Points on a hilly landscape, in no order, each with its height.
A ball rolls from a point to the lowest of its 4 nearest points, and stops where none of them is lower. Distance is the straight distance between rows; heights are no part of it.
j_661 height 4.75: 20,3,19,10,-24,-13,15,-8,29,-40
j_993 height 2.36: 6,68,5,28,15,1,-4,20,-53,19
j_779 height 2.20: -15,-15,-15,2,39,45,-28,22,-12,48
j_269 height 3.29: 42,-1,53,28,-31,-17,27,-14,31,-37
j_274 height 4.50: 35,-29,49,31,-26,-15,29,-28,42,-40
j_657 height 1.57: -41,-65,-49,-54,31,-22,9,-41,-16,8
j_507 height 1.71: 12,40,2,30,25,28,-28,25,-42,40
j_933 height 1.66: -24,-29,-27,0,41,33,-12,24,-5,51
j_285 height 1.03: 28,77,20,19,-38,-15,4,-16,-35,-4
j_909 height 2.68: 7,47,23,-8,-24,7,-40,-1,-22,-16
j_839 height 5.10: -7,-24,-17,-10,-6,-22,27,11,27,-8
j_48 height 3.17: -21,-15,-12,-22,-5,9,-18,8,12,-2
j_415 height 5.34: 25,-49,29,24,-23,-26,56,-20,50,-31
j_286 height 6.46: 27,-39,29,2,-26,-16,30,-25,45,-41
j_137 height 6.32: 27,-7,14,28,1,-46,57,21,33,-14
j_138 height 3.69: 24,34,37,6,-24,0,-6,-10,7,-39
j_697 height 1.58: -37,-36,-33,-21,32,26,-21,4,-12,34
j_158 height 1.61: -32,-47,-34,-33,14,-16,19,-4,7,13
j_357 height 0.75: 17,18,1,26,42,65,-38,28,-40,56
j_182 height 3.07: 11,45,15,-2,-5,-1,-22,9,-14,-16
j_921 height 6.34: 31,12,13,27,0,-50,54,21,29,-14
j_607 height 2.08: -7,22,-3,14,22,17,-20,36,-25,28
j_572 height 1.50: -28,-71,-43,-24,49,20,3,-10,-15,52
j_411 height 1.36: -43,-65,-49,-35,34,-10,19,-22,-14,19
j_936 height 2.93: 1,61,15,15,4,19,-38,15,-49,12
j_693 height 4.37: 18,20,10,1,-8,-18,13,21,11,-15
j_372 height 1.27: -32,-41,-34,-12,34,8,4,13,-2,36
j_719 height 2.57: -12,36,16,-14,-13,32,-52,2,-10,-15
j_230 height 2.84: 18,56,22,1,-19,-1,-23,-4,-13,-24
j_35 height 2.13: -34,-16,-11,-30,7,54,-62,-16,-5,12
j_668 height 4.15: -24,-39,-10,-38,-20,2,-4,-24,23,-19
j_439 height 3.10: 28,88,16,34,-28,-23,7,-21,-45,7
j_866 height 0.87: 36,60,25,32,-29,-21,19,-15,-23,-15
j_523 height 2.49: 35,68,7,32,-8,-31,24,6,-22,-6
j_981 height 2.44: -19,-4,-10,-8,18,20,-26,24,-11,22
j_203 height 2.37: 43,41,33,30,-23,-16,13,-16,0,-34
j_129 height 5.91: -9,-20,-25,-7,16,-45,42,26,25,2
j_740 height 3.02: -1,20,-11,16,21,-12,13,36,1,11
j_80 height 4.30: -13,-10,-10,-12,6,-5,-3,18,11,0
j_611 height 2.90: 22,72,8,17,-11,-11,-9,2,-27,-4
j_630 height 1.45: -26,-41,-41,-18,23,-21,25,12,5,16
j_615 height 1.37: -38,-66,-47,-21,36,-7,20,3,-3,33
j_481 height 1.80: -12,31,4,2,10,44,-48,11,-33,26
j_201 height 2.45: -16,10,-5,-24,-10,12,-39,-5,7,-12
j_506 height 2.38: 41,26,48,33,-31,-5,16,-21,19,-35
j_589 height 8.18: 18,-26,13,-3,-22,-18,31,-10,44,-35
j_710 height 5.41: 25,-60,56,30,-24,-10,48,-23,52,-30
j_438 height 2.00: -42,-61,-40,-33,22,28,-15,-13,-11,28
j_857 height 2.73: -14,11,-11,6,26,2,-11,36,-14,23
j_957 height 2.27: -37,-48,-29,-35,8,4,-3,-15,3,9
j_250 height 2.26: -13,-55,-34,-29,-1,-27,29,-6,25,-7
j_533 height 6.51: 22,8,11,13,-7,-38,34,10,28,-23
j_586 height 2.14: 35,76,41,25,-51,-2,-3,-40,-26,-19
j_581 height 2.94: 6,48,-1,28,-2,-14,4,28,-22,8
j_644 height 3.84: 21,6,24,6,-33,-3,4,-12,22,-35
j_564 height 7.31: 15,-18,12,9,-13,-27,37,0,35,-22
j_917 height 1.21: -4,-1,-1,-7,-5,-16,6,15,19,-16
j_834 height 2.30: 46,24,59,38,-41,-10,16,-37,11,-35
j_153 height 2.25: -40,-35,-24,-38,8,26,-29,-19,7,6
j_345 height 2.32: -40,-36,-23,-41,3,27,-33,-24,2,3
j_229 height 1.20: -7,8,7,18,30,60,-50,20,-37,44
j_242 height 6.11: 5,-16,-5,8,-5,-45,43,15,36,-14
j_366 height 6.61: 7,-46,-3,-2,-12,-35,48,-9,41,-24
j_854 height 2.01: -31,-17,-12,-9,22,25,-25,11,-4,18
j_142 height 5.35: 3,-44,-8,-19,-19,-20,17,-20,43,-20
j_948 height 1.92: -28,-60,-39,-45,-2,-11,7,-48,3,-16
j_295 height 6.21: -5,-60,-12,-27,-21,-23,34,-40,41,-30
j_768 height 1.88: -31,-35,-23,-23,23,42,-33,-6,-3,31
j_52 height 3.23: 29,40,18,8,-27,-15,4,5,1,-25
j_217 height 5.52: 30,6,15,18,-23,-23,23,-1,28,-31
j_488 height 2.29: -13,11,10,-15,12,63,-67,1,-23,10
j_389 height 4.40: 32,91,2,34,-17,-26,29,-5,-60,24
j_417 height 2.09: -26,-11,-9,-21,5,36,-48,-3,-8,11
j_494 height 2.63: -7,-29,-12,3,44,67,-37,9,-11,52
j_365 height 2.28: -13,19,-7,-23,0,24,-38,13,-7,8
j_821 height 0.67: -15,-39,-20,-21,-9,-18,15,-8,25,-18
j_65 height 2.02: 2,49,3,23,20,12,-14,25,-51,31
j_864 height 2.82: 29,48,9,26,-1,-37,29,22,-12,-9
j_887 height 2.72: -12,20,2,0,13,18,-36,24,-14,16
j_950 height 2.21: 47,50,50,35,-39,-7,8,-30,-11,-25
j_577 height 3.51: -22,-34,-23,-32,2,-5,-5,-12,17,-13
j_254 height 1.44: -35,-34,-27,-16,25,11,2,21,5,27
j_462 height 1.10: 1,26,1,13,24,26,-30,25,-37,37

For each start below, name the point where the ball stops.
j_948: j_411
j_740: j_462
j_242: j_821
j_779: j_372
j_768: j_372
j_589: j_866
j_366: j_821
j_415: j_866
j_719: j_372
j_286: j_866
j_981: j_372

Call two points neighbours if one is among the 4 nearest of the other. Go from one point of each pair to the other, from neighbour to neighbour, staying as low as possible. Name the highest point that can't be avoided.
j_411 and j_372: j_615
j_821 and j_357: j_250
j_866 and j_917: j_48
j_866 and j_357: j_611
j_357 and j_411: j_779
